Each row is a point on a landscape with many valleys, with its height.
From any point a ball rolls to the lowest of the 2 points nearest to it. It stops when none of these is lower. Distance is the straight distance between rows; heights are no part of it.
q280: [ -4 -25  19  28 -12   8   5 -10  -5 -17 -17  14   1 -15 -18   5   3  31
   8   2 -11 -15   2  -9  -7  21  21   9 -13  -4 -26  12  12  17  13   9]  height 3.41
q40: [ 15 -11 -22   7 -17  -5  -9  -4  -8 -24  -4   4  -8 -21 -20  17  -8   9
  17   4  -4  -2   5 -25   3  14   3  -1   0   5  -8   5  -5  16  28  -1]  height 4.10
q210: [  2 -22 -19 -25 -14   6  -5 -15   0  -6 -11   5  -7 -13 -13  10  -3  12
 -13  -5   7   4  14  15  13 -10  -7   7 -10  13  -6   5  -6  11 -17   2]  height 4.52
q783: [  9   7  -1  -8 -15   7   2  13  -9  -7 -11  13 -13 -10   5   1  14  23
 -11  -6  10  -6  -8  29  -6 -14 -26  -1 -10  -3 -10 -11 -15  20  -9   4]  height 4.04
q182: [ -3 -21 -13 -36 -21  11 -16 -12   4  26  19  -2  -3  -8 -10 -11   0  -3
  10 -14   9   2  15 -10   4   1  -6   8   5  26   2  11   6  -8 -16  -7]  height 2.06
q839: [  3 -14  36  21  -1  12  10  -9 -10   0  -8  11   3   0 -13  -5   7  34
   6  -1 -11  -1   0   0 -17  -2  21   5  -7 -12 -17   6  16   8  -2   6]  height 3.11
q224: [ -8 -17  -9  17 -13   1  -1 -13 -13   2 -30  14  12  -7 -13   8   1 -14
  16  18   8  -5  -2  -5   0   5   8   3 -12  20 -16  11 -11   9  10  13]  height 4.96
q164: [  1 -18   4  25  -9   4  -2   1  -3 -22   2  21   5  -9 -10  21 -20  21
   7  18  -8  -5   1   4  -4 -20   1  24 -17  -1 -21 -15  12   2  14  -3]  height 4.06
q649: [  1   5 -15   5 -21  -7 -19  -4 -11 -14 -13  -4  -9  -8  11   1  -8  -6
   4   8  25   8  16  -9   1   5 -12  -8 -23  20  -3  11  -8   3  -4  -5]  height 4.86
q620: [ -7   2  -6  -4 -16   2  -4  11  -5   7   8 -11 -16   1   3   0  12  -5
 -19 -11   8  20  15   5   2  -2 -21   6  -3   8  -3  -7   1   8 -28  -8]  height 2.71
q358: [  1 -13  10   1 -19 -15  -6  11   9 -28 -11  -4 -20 -21   7   5   2   8
  13 -10 -24 -13   0 -10  11   8  21   5  -7   2 -19  11  -4  27  31  18]  height 3.76
q688: [  4  -4 -22 -34 -17   2 -13 -14   0   9  11  -9  -2   3  14 -16  -8   2
   4 -30  10  -4   7 -35  15  23   7  -1   1   9   1  -3  -1 -10   5 -17]  height 2.03
q940: [ 11  -5  -4  -4   3   7   1 -12   0  -2 -13   3  10  12 -13   6   1 -13
  15  12  14   8  -3   0   8 -15 -11  -6  -4  19 -12   4  13   4  -6  -6]  height 4.59
q495: [  2  -2  32  17   8  11  14 -11   4   4  -7   5   7  -1  -7 -14  10  18
   0   6  -7   4  -1  12 -11  -6  14   4   7 -17   2  11  19   2 -10  -8]  height 2.77
q468: [ -1  -3   0   3  15 -20  -5   7  -9  18  13   4   6   6 -14   2  -4 -12
   3   0 -23  -2  -9 -23  -9   8   6   3  13  -2  13   1 -10   3  -1   6]  height 5.65
q269: [ -1   8  36   1   2  -4   6  17  -3  -9   3   3   4  16   5  -8   0  23
  12  -2 -33   1 -19   0 -15  -3  17 -12  24 -28   6  -4  16   4  14  14]  height 2.72
q227: [  9  -1 -35 -22  -1   7  -1   2  -5   0  19 -17  -4  11   4  -3   3 -15
  -2   8  10  29  21   8   1 -10 -17  21  -6  22  12  -4  16 -13 -12  -9]  height 2.85
q225: [ -5   1 -11   8  37   2  14  -5  25  11  13   4   7  10  -7  -2  -5 -17
  -2   2  -1  -1  -2  -1   5   1  13  18   5  -9  12   2  10 -13 -13 -10]  height 5.26
q186: [ 14 -18   5  27   0  10  13   8 -14 -26   4  15   4   6 -21  11 -15  23
  21   8 -15  -9  -7  -8  -4  -1  13  17 -18  -3 -24 -18  19   9  12   5]  height 4.21
q328: [ -3  15   7   8 -11  -5  -7   0  -8 -17   0  -5 -14   1  19 -12 -10  -4
 -12 -10  25   0  15  -9   2   7  -2 -13 -26   6 -10  -7  -7  -4 -14  -7]  height 4.81
q523: [ 12   0  37   1  10   1  21  23 -16 -11 -13   4   3  12  -6   0  -1  30
  13  -8 -35   6 -14  10 -15  -3  28 -12  10  -8  -7   3  24   0   5  25]  height 2.40
q966: [-10   2  25   5   1 -12 -13 -10  11  14   1   8   4 -15  -3 -15  -5   4
   1   0  -8 -19 -13  -7 -12   2  20 -17   6 -20  11  23  -5  -2   2   4]  height 2.36
q361: [  3   2  15  22  -6   4   9  -3  -4 -18   4  16   4   2  -1  11 -13   8
   7  22   2   8  -3   5 -10 -30  -9  17 -27   6 -14  -6   9   8   7  -5]  height 3.87
q390: [ -6  -3 -29   8  -1   9  -2 -13 -19  -6   0   5  -7   1  -8   3  18  -4
 -13   2  16   4   6   0   6  -5  -8  12 -14  -7  -9 -11  -1  28  -4  -4]  height 5.58
q759: [  3   0  27  -5   6 -11  -1   6   7  11  -1   5  15   3  -8   0   2  -1
  10   0 -24 -10 -18  24  -8 -11  -6  -1  21  -3  19   5 -10 -10  -4  17]  height 3.44
q591: [ 13   2  13 -22 -18   7  10  -2  17  -3  12 -10  -4   7   9 -12 -21   9
  20 -23   0   2  18 -12  13  -5   3 -11  10  23  -3  -5  21 -17  -5 -11]  height 5.98
q689: [  4  17  -1   6   4  10   1 -16  -3 -13  19   2  -1   7   7 -19   7  26
  -4   6  -2  -1  -4  -6 -17  -8   5  11   0 -37  18 -17   8   6  -1 -14]  height 4.60
q533: [-12  14  19  12  15  10  -1  -1  11  14  -1  -6  -2  10   9 -13  -3 -33
  -2   7  15   3   0   5  11  -8   5  -7  -8  11  -6   6   0 -11 -13  -4]  height 1.84
q970: [-14 -16 -31  -5   6   0 -15 -14  -9  27   4 -12 -10 -21 -20  -2  10  -8
 -19  17   4  12  19   9  -9   6  -1   8   5   3  15  15  -2  -4 -10   5]  height 5.20
q439: [-14   7  -7  -2  17   5 -24  21  -8   3  30 -22  -1  11  24 -13  22 -22
 -36   9   8  22  15  23 -16  10 -11  26 -13   0  13  -2   0 -17  -8   9]  height 4.11
q996: [-14  15  -5   3  15  -7   5  16  13  -9  26 -12  -4  14  19  -4   2 -12
 -15 -11   7   7  10  31   0  -8 -13  13 -10   5  19 -12   7 -21 -22   4]  height 3.26
q459: [  4  14   0   2   7  -8  16  -5   2   1   6  -5  -8  15  18  -6 -16  -9
  -4  -3   8   8   4 -19  -2 -11  13  19 -32   9   6 -23 -13 -22  -6 -17]  height 3.64
q737: [  6  -5  -1  13   3   6   4 -12 -15  -3 -25  12  18   4 -23   7  -2 -25
  14  16   6   0 -15  -6   3   5  10 -12   4   8 -10  10   0  -2   6   1]  height 4.77
q846: [  6   8   7  24  -8  12   5 -17 -18 -21  -2  21  13  -8  -7  -9  14  14
   5  22   9  -6  -6  -6 -17  -4   6   6  -8 -26  -4 -11  -2  16  26 -11]  height 4.68
q50: [ -2   9   9 -15 -10   2  16   6  12   6   9 -22  -5   7  25 -18 -27   5
  -1 -25   1  -4  19 -25  20  10  17 -26  13   4  -8 -15   9 -26  -1  -8]  height 5.90
q531: [-11  12  -8  -3 -19   0  -2  12  -5   8  -6 -14  -5   3  19  -5 -12 -16
   4 -15   8  -2  18  -5  23  11  -6 -18  12  10  -8 -11  -8  -2 -12   5]  height 4.57
q963: [ -6  21  -5  16  26  -1  24   2  27  -3  14  -8  -8  15  13  -5  -9   2
   4  -4  -4  11   0   6  -1   1  13  16   1 -17  13  -3  23 -24 -14  -9]  height 5.19
q919: [-14   4 -18   7  14   1 -19  23 -12  11  18 -17   3  10  22  -5   1  -9
 -19  18   8   9   9  35  -8   8 -23  13  -7 -14  28  -3   3 -17  -3  13]  height 4.35
q233: [  1   0  -1  -9 -10   4  -3  -8  -5  -1  -7   6   2  -7  -4   4  24  18
 -18   0   3  -2  -9  29  -8 -15 -23  -1   7 -16   9  -2  -8   7  -7  -3]  height 3.73
q33: [ -4  10   4  12  10  -1   9 -12  -1 -18  26   7  -2   1   0   3   1   1
  -6  17   1  15   9  -2 -17 -31 -11  30 -28   4   5  -6   3   4   2 -13]  height 4.12
q331: [  8   8  -1   6  18   7  -2  -1   3  22  -2   2   2  -4   4   3  -6 -38
  -4  25   5  15   3 -23  -1  10  17  21   4   6   8   5 -11 -15   1 -15]  height 4.76
q68: [ -3   4  -2  -8 -12  -1   3  26 -11 -12  18  -8 -13   5  13  -9   3  -5
 -14 -18  17  10  22  17  -1  -7 -21  -2 -14  22  -3 -29   2  -3 -26   2]  height 3.00
q546: [  2  -1 -12  -4   7  10  -5  -9   0  16   1  -3   7   0   3  -2  -5 -34
  -1  28  18  17  23 -27   4   0   1  25 -11  21  -6  15  -1  -5   9 -16]  height 4.54
q623: [ -1  -3  20  15   6   6   9 -15 -20   1 -17  20  32   2 -21  -2  22 -23
   1  26   3  -9 -12   7 -15   2  13   5  -1   2  -3  10 -10  -1  11  -1]  height 5.01
q306: [ -4  21 -16   3  17  -2  13   0   0  -5  26   2   0  12   5  -3   0   9
  -4  -3  -8   1 -12  -1  -9  -2  -7  17   9 -30  26 -23   0   3  -6  -5]  height 4.73
q339: [-13   5  -7 -13   5   0   1  -6   4  31  -9  -3  -5   9  21  -9  -4 -22
 -19 -13  24 -10  10 -20  12  13  16   7 -13   4  -6 -18 -20 -12 -17  -4]  height 3.83
q379: [-17  -7 -11   2  -6 -25 -22   1  -4  17  -7  -5  -4 -11   1  10   3   6
  -5  -5  -7  -2  -7  -2  -1  10 -12 -19  12  -8  10  17 -11  10  11  17]  height 4.95
q921: [ 13  -1 -20   7  -6 -12  -6  -4  -3 -23 -12  -1  -9 -19 -12  12   5  15
   3  -6  -9  -4 -10 -15   4  15   9 -25   4 -18  -7   7   4  23  32  -1]  height 4.26
q236: [-12   1   3 -10  14 -23  11   7  19   2  24 -13 -14  15  11  -4 -19   7
  -1 -31 -14  -8   4 -17   9 -10  15 -12   4  -1   2 -14   2 -10  -2   9]  height 5.79
q200: [  8   1 -10 -15   4  -8 -13  -4  23   2  19 -12  -9   6  -5   1 -11   1
   2  -8   9   5   5  -5   4  -4 -18  -7  -5  15  13   9  18 -22 -21 -14]  height 6.26
q101: [-17  -9 -27   1   5 -13 -22  -3  -8  18   9 -12  -4 -12 -11   7  -3   3
 -19   3   1   3   2  -1  -2  14 -13  -8   6 -12  20  16  -4   0  -4   7]  height 5.08
q446: [ 22  -3 -10  -9  -7  12   9  12  -3  -4 -18  14 -12  -3 -11  14  10  12
  -1   4  13   6 -10  14  -1 -16 -32   0  -6   9 -22  -9  -4  18  -5  -3]  height 4.28
q435: [ 13 -12  10  -1 -18  14  24  -1   4 -15 -47  16   0 -13  -2  14   2  19
   6  -5   0  -6 -10  14  -2   8  -1  -6   1   8 -35  11 -11   8   7   2]  height 3.91
q912: [  4  13   9  14  12   4 -10  -3  14   2   8  -1  16  -6  -7  -3  15  -5
   1  22  -9   3 -11  17  -9  -5  -5  10  18 -11  34  12  -4 -19   9 -13]  height 1.88
q812: [ 23   2  -2  20  -2  12  17   3 -14 -17  -2  13  -2  -7 -16   3  14  21
   8   4   0  -7 -25   8 -10  -7   1  -7  -5 -19 -11 -16   9  20  18  -5]  height 4.97
q218: [ -6  19  -4   1   5  -6  14  21  12  -9  18  -2 -14  13  11  -3  -5   6
  -3 -16   9   2   4  25   1 -13 -22 -10  -9   7   5 -23  15  -9 -26   2]  height 3.24
q274: [  0 -10  -1 -12   9 -17 -15  -5  23  12  10  -4 -10  -4 -12   5 -16   5
   3 -12   1  -8  -6  -9   2 -10  -2 -24   0   9   4  17   9  -7 -10  -1]  height 6.19
q86: [ -4  10   3  -2 -13  -2  -8  19  -6  -3   9   3 -17   1  10  -5  14  21
  -5 -21  -3 -16  -9  21   7 -10 -17 -13  -1  -7  -7 -21 -11  22  -5  17]  height 4.29
q683: [ -2 -22 -16  -4 -19   7   5 -23   4 -18 -21  14  -5 -27 -18  18   4  24
  -9  -1   5  -1   8   4   2   4  -1   7  -6   8  -8  14  -5  18   4  -3]  height 4.37
q768: [ -5   7  -9  -7 -25   0  -1  17   3 -13  -5 -13 -18  -7  20  -2  -7  -1
   7 -25   2 -14  14  -1  29  12   1 -27   8  11 -16 -10  -6  17   4  17]  height 4.43
q735: [-18 -14 -14   6  12  -1 -13  -3   1  35 -10  -3   7   7  -8  -3  -3 -21
  10  -1  11 -11  -6  -7  10   6   2 -10   6   2  -5   8  -4  -4 -16  11]  height 4.22
q290: [  7 -16  -5  -3   6  -3   5 -12   0  -1   2  11  10 -13 -41  10   1   5
  -8   0  -9  -1   7 -13  -5   5   6  -5  11  -2   1   7   8  11  -1  -7]  height 5.46
q891: [  6  21   2  22  25   8  25   4   0  -6   1   1  -1  13   7  -4  -7   9
  16   4  -4  15 -17   4 -10  -6  10  -3   4 -23   8  -8  26  -9  -5  -4]  height 5.09
q301: [  8 -24   9 -19  21 -15  11   1  11  10 -10  13  17 -14 -23  23   5  10
 -20   2 -16  -9 -13  12 -12   4  -6 -21  26 -12   4  16  -1 -14   9  -1]  height 4.30
q177: [ -5 -13 -28  -2   1   3  -4 -20 -22   9  -5  -5  -2 -26 -34   7  15  -1
 -14  16   7  20  22   5  -7   1   1   8   7   3  11   0  -8  10   5   3]  height 5.30
q911: [  1  32  -7  18  21   5   0  13  -2  -4   6  -4   3  10  18   0  -6 -26
  -2  21   6  15 -11   9   1  -8 -12   1  -4 -13  18   0   3 -11   4  -8]  height 3.20
q854: [ -8  11  -9  -4  11   8 -16  -2 -17  -4  18 -10   3  -3  10  -8  28 -15
 -34  21  11  19  21  17 -12  -5 -12  23 -15  -5  14  10  -2   7   4   0]  height 3.74
q598: [  2   1  25  14   4   6  13   0  12   6 -13   3   7   3 -15   0  -4  -5
   2   1 -11   7  -6   5   1   3   5  -8  15  -7  -6   8  13   5 -15 -11]  height 2.43
q30: [ 11 -16  20 -19  -4   0   3   0  14   6  11  -2   1   3  -5 -11 -26  14
  26 -15  -7  -6  11 -28   3   1  31 -12   4  14 -10   9  27 -11  -1   1]  height 6.06
q867: [ -7  -7   4 -12   0 -20 -13  12  -1  12 -11   0  -2  -4   6  24  -6  15
  -5  -7  -8  -6 -21  11   8  -2 -25 -30  11 -10  -3  10 -10   2  17  21]  height 4.80
q729: [ -7  24  33  12  10  -3  13  -2   3   1  12  -5 -12  13  17 -15 -17  -2
  16  -9  -9  -4  -6  -2  -2 -11  25  -5  -2   1   8 -19 -11 -16  -8   8]  height 3.98
q836: [  3 -27  -8   2  -8 -11   8  -9  -8 -18 -21  15  11 -24 -22  16  23  11
  -2  -5 -16 -21  -6  -2  -9  21  15   2   4   8  -7  11 -16  18  28  15]  height 3.77
q885: [  6  -8 -14  -7   3  -5   2 -17   4 -11  20   0  -1  12   1  -7 -22   1
  12  -5  10   1  12 -18   5 -19   8  15 -25  18   0  -9   5 -13  -9 -15]  height 5.16
q967: [ 16 -11  15  -5 -11  -1  19  -7  -1  -3 -39  19  12 -18  -9  15   5   4
  -4   6  -8  -2  -5  19 -10   4   0  -5  12   3 -12  16 -18   1   5  -3]  height 3.63
q117: [  1   9  34  16   1  -1   8  -1  -8  -5   6   6  -1  10  -2 -12 -12   1
  20  -1 -19  -4 -14 -10 -14  -7  23   7  -4  -3   4  -7  -7  -4  -7   4]  height 4.15
q346: [ 32 -15  -9 -28 -11   2  -5   1   3 -17 -23   8   0  -7 -14  19   3  13
  18  -4  -5  -9 -14  -6   7  14  -8 -18  16  10 -22  12   4   9  26   4]  height 4.42
q103: [ 14  13  -8  13   7   1  21  10  -2 -12   6  11  -1   1  -4  -1   1  21
   9   3  -1   1 -24  17 -14 -16  -7 -14  -1 -19   8 -15  20   9   3  -5]  height 4.99
q357: [-12  -2 -33  -9  13   0   0  20   6   1  28 -22  -6  11   8   2   3 -13
 -21  -8   7  23  12  15   6   6 -19  21  -6   6  19 -10  12 -28 -22  -6]  height 3.08
q245: [-13  -6  -6 -14   8   8  -2  -1  14  34   4   0   3   6  -1 -13 -13 -29
   7  -9  17 -16   2 -27   9   8  13  -2   2   7  -7  -1  -3 -14 -20  -5]  height 4.03
q913: [  2 -23   6   6 -12  -8   7   0   5 -30 -20   4  -3 -24 -13  11  11  20
   1  -4 -25 -18  -5  -6  -4  25  25   3  -3  -1 -18  19   4  25  33  13]  height 3.61
q291: [  6   0 -27 -17  -5   1  -6   2 -11  11  10 -15  -8  19  11  -7  -5  -6
   0 -20   9   9   2 -30  10  11  -7   8  -5   7  -1 -25  -8 -10  -9 -15]  height 2.41
q32: [  4  -8   0   3   7 -15  -4  -7 -17   3   6   9  11  -3 -24   6  11   6
  -3  -1 -22  -4  -5  -7 -10   2   2   2  16  -9  14  -6  -9  15   7   6]  height 5.56
q548: [-15   6  -7  -7  -8  -8   4  27   1  11  16 -28  -4   5  24   0 -20 -13
  -8 -16   2   4  15  -5  22  15 -19 -12  12   1   9 -12  -5 -18 -11  -1]  height 4.69
q170: [  2   1  12   8 -27   6   3  -3 -19 -15 -26  10  13  -7   2  -2  27   3
  16   1  -5 -22 -34  13 -13   7   5 -10  12  -8  -7   1 -19   9  21  13]  height 1.87
q840: [ -5  -9 -28  -5  13  -4  -4 -10 -12  24  14  -9 -11  11 -10  -2   4 -10
  -9  -8   2   8   2 -26  -1   6   3  18  -5   2   2 -16 -12   0 -17  -7]  height 2.68
q829: [ -8 -14 -24 -32 -23   6 -11 -20   6   7   9   0  -2  -8  -2  -9  -2   3
   2 -24  10  -4  15 -21  15  16   5  -1   6  14  -2  13   6  11  -8 -10]  height 1.66
q727: [-10  15  24   6   5  -4  -2   6   7  16  12  -7   2   4  13 -12  -4 -15
  12  -1 -11  -3   0  18   1 -16   2   9  10   6  21  -8 -19 -16 -11  13]  height 3.75
q696: [ -8   3 -11   8  14 -18  -6   7   1   4   6  -7   3  11   4   7 -15   0
   6  -6  -2  -6 -13  17   9 -11 -11 -17  -3  -7  22  -5  -4 -10  -7  13]  height 4.71
q926: [ 23  -4 -10 -17  -8  16   4   1   3  -8  -2  11  -3  13  -6   6  -1   6
  18   4  12   8   0   6   6 -21 -28   7  -5  22 -16  -8  18   6  -8 -12]  height 4.44
q386: [  1   7  -2   8 -22   9   9   7 -20   0 -31   9  11  -7  11   2  24  -5
   9   7   6  -3 -20  30  -7  -6  -9  -8  12  -5  -7  -3 -10  12   8   8]  height 2.69
q431: [ 17  -5  28  -8  -9  -9   5  -6   6  -5 -21  12   0 -21  -7  11   2  25
  -9   0 -19   2  -8  10 -17  -2   1 -11  12 -13  -6  18  -7   8  11  -2]  height 3.25
q248: [ -8  -7   3  -8  19 -20   1   2   8  16  18   2  -3  10   0   0 -11  -2
  -7 -20 -17 -10  -7 -30   2   4  24   0   8 -12  -1  -6  -5   5  -1   0]  height 5.73
q853: [ -5  25  16   0  10  -4   8   7  10   7   8 -14  -7   5  32 -15  -9 -13
 -22  -7   7  -3   9  -4  -1   7   9   9 -15   2  13 -24 -24 -33 -10  -8]  height 3.42
q786: [-13  -5 -23 -12  -6   7  -9 -11 -10  15  -7 -12  -3   9  17 -10   6 -26
 -11   6  24  11  28 -16   5   7   1  17 -14  23 -11   9  -1   1  -9  -5]  height 4.27
q925: [-19  12  12   1  15   9 -15  -6   9  24  15  -2   8  15  12 -13   8  -5
  -8  11   2 -16 -14  -9  -1  11  -1  21  10 -24  24  -4 -17 -13  -6  -3]  height 2.39
q679: [-14  -2  -8 -16   0   5  -6   7   4  22   0 -21   1   5  21 -18   2 -30
 -23  -8  26   3  32  -7   9  12   5   7  -7  22  -5 -10 -10 -25 -18  -1]  height 4.02
q371: [ -5 -20 -18 -12 -23  11  -4 -14  -3 -20   0   7   0  -6   0   2 -10   5
  -3   0  15  -1  24   7  22 -12  -3  17 -23  17 -16  -1   8  11  -7  -5]  height 4.62
q24: [ 14   5  34  -5  -1  -6   6   7  -4 -10  -3   9  20   6 -12  -1   7  13
   9   7 -33 -10 -27  15 -21  -6   4  -9  20 -14  13   1   1  -8   6   7]  height 3.12
q426: [  2   6   3   1   1   7  -5 -11  -7  -1  -5   0  11 -14   0   7  26 -10
 -20  33   9  18  13  23 -11 -19 -19  16  -9   6   5  20  -5  10  16  -5]  height 3.21
q530: [ -3   2 -21 -12 -26   9 -19 -11 -19  -7  -5  -2   0   4  21  -8  -4 -12
  11   4  29  10  24 -14   4   8 -17   7 -18  29  -7   8   7   1   3  -7]  height 4.58
q474: [  3  20  11  12  17  11   4 -18  -4 -15  14  10   9   7  -3 -10  11   1
   0  25   3   6   1  -7 -17 -19   1  23 -10 -16  12 -10  -2   8  12 -14]  height 4.34
q820: [  1  32   7  10  32  11  -7   4  13  -5  17  -7  10  12  26  -7  16 -22
 -18  18   4  11   0  12   3  -6   0  16 -15  -6  13  13   0  -9   8 -10]  height 2.84
q178: [ -8  11   4  14  12   9 -24   8  17   2  14  -9  17   9  13  -8  14  -6
   0  21   2  -3 -10  32   2  -6 -16  12   5  -9  36   9  -4 -28   5   0]  height 1.17
q743: [-10  10  12   1  -2  -3   5  -8   0  23  -1  -2  -2  -3  22 -14  -7 -18
 -10  -6   3  -8  10 -14   7   5  24  12  -2  -3   7 -11 -30 -10 -13  -3]  height 3.66
q733: [  1   6   2  12  -7  -7  -3   0   0  -7   3  -3 -16   2   4  -2  -7  10
   2 -16  -3  -1  -2 -14   5   2   3 -13  -9  -7  -8  -6  -1  12  -4  -6]  height 4.98
q906: [-18  -8   0   5   1 -11  -1  -1   6  -6 -24   7   4  -6   0  -2  -4   0
   4 -12 -14 -18 -15 -14   6  25  33 -27  13 -14 -10  24   6  15  21  14]  height 2.16
q366: [ 19 -10   0   7   6 -13   8   1 -13 -21  -9   8   5  -8 -21  15   9  13
   1  -1 -21  -7 -14  -8  -3  14  19 -25  12 -20  -7  -2   8  10  36   3]  height 4.38
q208: [ 20 -20  27  10  -8  11  11  19  -8 -20  -8   4  -3   9 -16  11 -16  27
  23  -1 -23  -9  -4  -6   4   6  17   4 -13   6 -36  -4  20   9   5  14]  height 4.32
q609: [  4  25 -12  11   5   0  -2   5 -13 -11  -6   2  10  -4  18  -6   2 -15
 -10  21  18   5  -4  21  -1 -10 -11  -9  -9 -20  17   3   3   4   7  -6]  height 3.53
q74: [ -7  22  12   5  18   8  -2   1   5   4   5 -10   7   9  23  -8   3 -37
 -16  16  17   7  15  -1   7  -5   6  10 -26   9  -9  19  -9  -1   2  -4]  height 2.35
q811: [ -4  -2 -10   2 -33  11   0   3   5 -19 -12  -8 -16 -10  13  -1  -4   4
  23 -17   9 -16  14  -7  23  15  -1  -1 -10  25 -24  -5  -3  20   1  10]  height 4.31
q809: [  9   5  14   4   0   8  -6 -13   3   3  -4   7  18 -19 -14   3  29  -8
 -11  29  -3   8   2  21 -16 -12 -10  15  14  -4  19  13  -8  -6  15 -10]  height 2.56
q325: [ -4  11  21  15 -22  11   9   4 -13  -7 -29   8   1  -6   6  -1   0 -16
  14   9   6   6 -10  18   4  -9  -2  -9  -1   6 -11   0  -9  14   1   5]  height 3.23
q573: [ -3   5 -23  11   8   5  -3 -17 -29  -5   5   5   2 -11 -17   1  16  -2
  -9  17  16  14  13  -6  -6  -4  -3  14  -6 -11   9 -14 -14  23  14  -2]  height 5.45
q641: [ 11  -8   8  -6 -25  14   9   9  12 -18 -22   3 -19 -14   4  12  -8  22
  10 -12   1 -12   8  11  17   2  -5  -4  -5  10 -37  -3  -7  21   3   9]  height 4.13
q207: [-13  10  19  -3 -11   9 -16 -12  10  -2   3  -7   8   6   9 -20  26  13
 -12   6   8 -12  -2  23  -5 -11 -17   3   5 -15  10   0  -3   1 -15  -4]  height 3.34
q666: [ 19 -20  -4 -17   5 -13   6  12  -4 -18 -24  12   4  -3 -15  27  14  11
  -7  -5 -20  -6 -19   0   3  18   3 -28  24 -14 -26   7   9   5  35   6]  height 4.51
q633: [  0   5  28  -1  -4 -18 -15  -5  10  -3   3  -2  -6 -12   5  -3  -2  25
  -5  -6 -16  -7  -7   6 -11  -9   3 -21   5 -19  13  13  -1   4   8   3]  height 2.79
q484: [-21  -2   2  11  -3 -11   2 -10  13   8 -24   6   9 -19  -6  -4  -4  -7
   4  -6   1 -15 -14  -8  -3  18  18 -27   8  -4   2  30  -3   5  -2   6]  height 1.86
q528: [ 19   7 -11  -3   4 -13   9  16  -1  -7   1   7  -4   0  -3  14  -5  11
  12  -4  -7  -4 -24  23  -6 -23 -16 -15  -1  -3   8 -10  -1   4   0   7]  height 4.85
q987: [ 11 -15  10  -6   3  -9   6  -3   2  18 -23  14  19 -24 -25  17  10  -9
  -8  15  -8  -5  -1  16 -15   5   0  -8  20   6   8  23 -13 -10  -1   3]  height 3.99
q819: [  0  14 -14   9  27   8  -5  -4  -3  20   8  -2   4  -3   0   1   8 -26
 -14  25   2  16  13  -5  -2   6   5  27   7  -8  23  -2 -11  -6   4 -10]  height 4.92
q563: [ -5  -8 -11   1  18   5   5 -18  10  12   3  11   7 -10 -18  -7  -4 -12
 -15   4   7  -4   9 -10   4   1  16   5   5 -13   7   9   8   4 -11 -18]  height 5.34
q785: [-27   4   4   7  -5  -3 -15   8  -9  28   9 -19 -11   6  12  -9  14 -10
 -17 -10   3   3  13   9  -2  11 -16   7   4   1   6  -7 -16  -3 -20   7]  height 2.34
q355: [ 11 -20   4 -22  -2  -7 -11  -7  17   0   4   8  -1  -3 -13  -2 -10  10
  14 -14  -8 -10   0 -23   4   4  17 -21   9   8 -13  18  22   8   5   2]  height 6.12
q685: [ 15  -6 -15 -17 -14  -5  -9   8  -2   2 -28  -2  -4  -5   1  20  -4   6
  13  -7   0  -1 -13   5   8   4 -16 -28  17   8 -15   8  -8   6  10  16]  height 4.61
q241: [ 10  14 -11   6  14 -11  -7   0  19  -9  18  -8 -10  -5  -3   5 -10  -3
  -7   5   3  16   3   4  -4 -10 -12  -2 -11   5  24   9  10 -19 -14 -17]  height 6.32
q34: [-11  15  -7   4  -1  -9  -8  25 -15   9  15 -10   4  10  23  -3  -8  -1
   4   3   0  -5  -5  26  -2  -5 -27  -4   2 -14  24 -17  -5  -6  -6  17]  height 4.55
q999: [-17 -15   5 -21   5  -7  -6  17  14  22  14  -9   3  19  -3   4  -7  -6
   9 -20  -8  -6  -4 -23  20   8 -11 -14  25   5  -8   2  12   1  -1   6]  height 4.90
q91: [ 10  -8 -10  -6  23   1  15 -16  20   3  17   4   4  18 -10  -9 -16  -8
  15  -4   7   0   3 -23   0  -5  21  12  -7  10   1  -3  19 -16 -16 -16]  height 5.24
q889: [  8  -9  -3   9  -9  -2   1 -10  -3  -8   2   1  -4   5  -2  -3 -22   2
  16  -6   1  -6   5 -25  12   0  19   3 -14   4 -14  -5  -1   5  -2 -10]  height 5.07
q770: [ 10  -2  40   1  -5   5  13  15  -3  -5 -21   2  -1   5 -11   3 -14   8
  10  -3 -23   4 -11   4  -2   4  19 -25  16   2 -18  11  15   2  -2  11]  height 2.02
q560: [ 11   6  17  16 -17   9  11  13 -12 -15  -8  13  -7  -2   2   5 -17   3
  24  14   4   5 -14  14   0 -24  -3  -1 -15  10 -15 -11  -3   7   6   2]  height 3.60
q843: [-21  13  17   6  -4  10 -22  -8   2  13  -1  -8  13  17   8 -18  18  -5
   1   8   8 -15 -14   4  -2   1 -14   3  12 -20  11  -3 -12  -1  -7   5]  height 2.89
q803: [ -8  -9  22 -12   5 -11   4  23  21   8   3  -2  -5  14  -3  14  -8   7
   3 -15 -21   6  -9  -6  10   1 -11 -21  27   1 -10   1  15   7   0   7]  height 5.00
q575: [-14  -5 -13  -7   1  -4   2  18  10  22  18 -17   3  13   9  10 -17 -10
   3 -11  -6   7   1 -11  22  14 -22  -1  19  -5  12   4   4 -11  -5   1]  height 4.79
q451: [ 13 -12 -23 -23 -12  11 -12  -1 -11  21   6 -13  -5  11  -7  -2   3  -5
  12   0   4  20  14  -3   1   2 -19  12  12  26   4  -3  12  -3 -11  -6]  height 2.50
q740: [  8 -25 -27   4  -6 -11  -6  -7 -22  -8 -12   7   5 -22 -34  17   8   8
   7   4  -9  -5  10 -11  -4  16  11   2   3  10  -1   4 -15  18  27  16]  height 3.94
q277: [  7 -25  -9 -11 -20  17   2 -19  13 -17 -38  17   4 -10 -10  16   4  19
  15   3  15 -10   0   0   4  10 -11   4  -2  27 -29  15  -3  11  10  -2]  height 4.16
q13: [ -2   1  11  -6   6  -8  13  10   7  -4  14 -17 -17  11  23  -9 -21  15
   9 -26 -13  -2  12 -18  17  -5  29 -28   9   3 -15 -20  14 -11   9  14]  height 5.84
q262: [-18  12   1  11  16   1 -10   7   5  22  22 -14  -5  14  12  -1   9 -10
 -16  -5   5   6  -9  -5  -3  10 -21  15   0 -11  17  -8 -10 -13 -16  -9]  height 1.91
q97: [ -2  36   8   3  22   3   9  10  21  -4  15  -9  -5  21  41 -11  10 -19
 -18   2   6   9   0   7  -5   0   7  26 -20  -2  12 -15  -8 -29  -1  -9]  height 3.18

Two balls start at each pair of points below. Name the first point that both come to, or write never.
q666 and q355 -> never
q548 and q200 -> never
q573 and q290 -> never
q186 and q32 -> never
q274 and q999 -> never

Call two points neighbours if one is among the 2 nearest of the other. Go from one point of each pair to the other, from neighbour to neighbour, staying as low as possible. Name the highest point that can't be avoided.
q786 and q346 -> q666
q770 and q533 -> q727
q328 and q533 -> q649
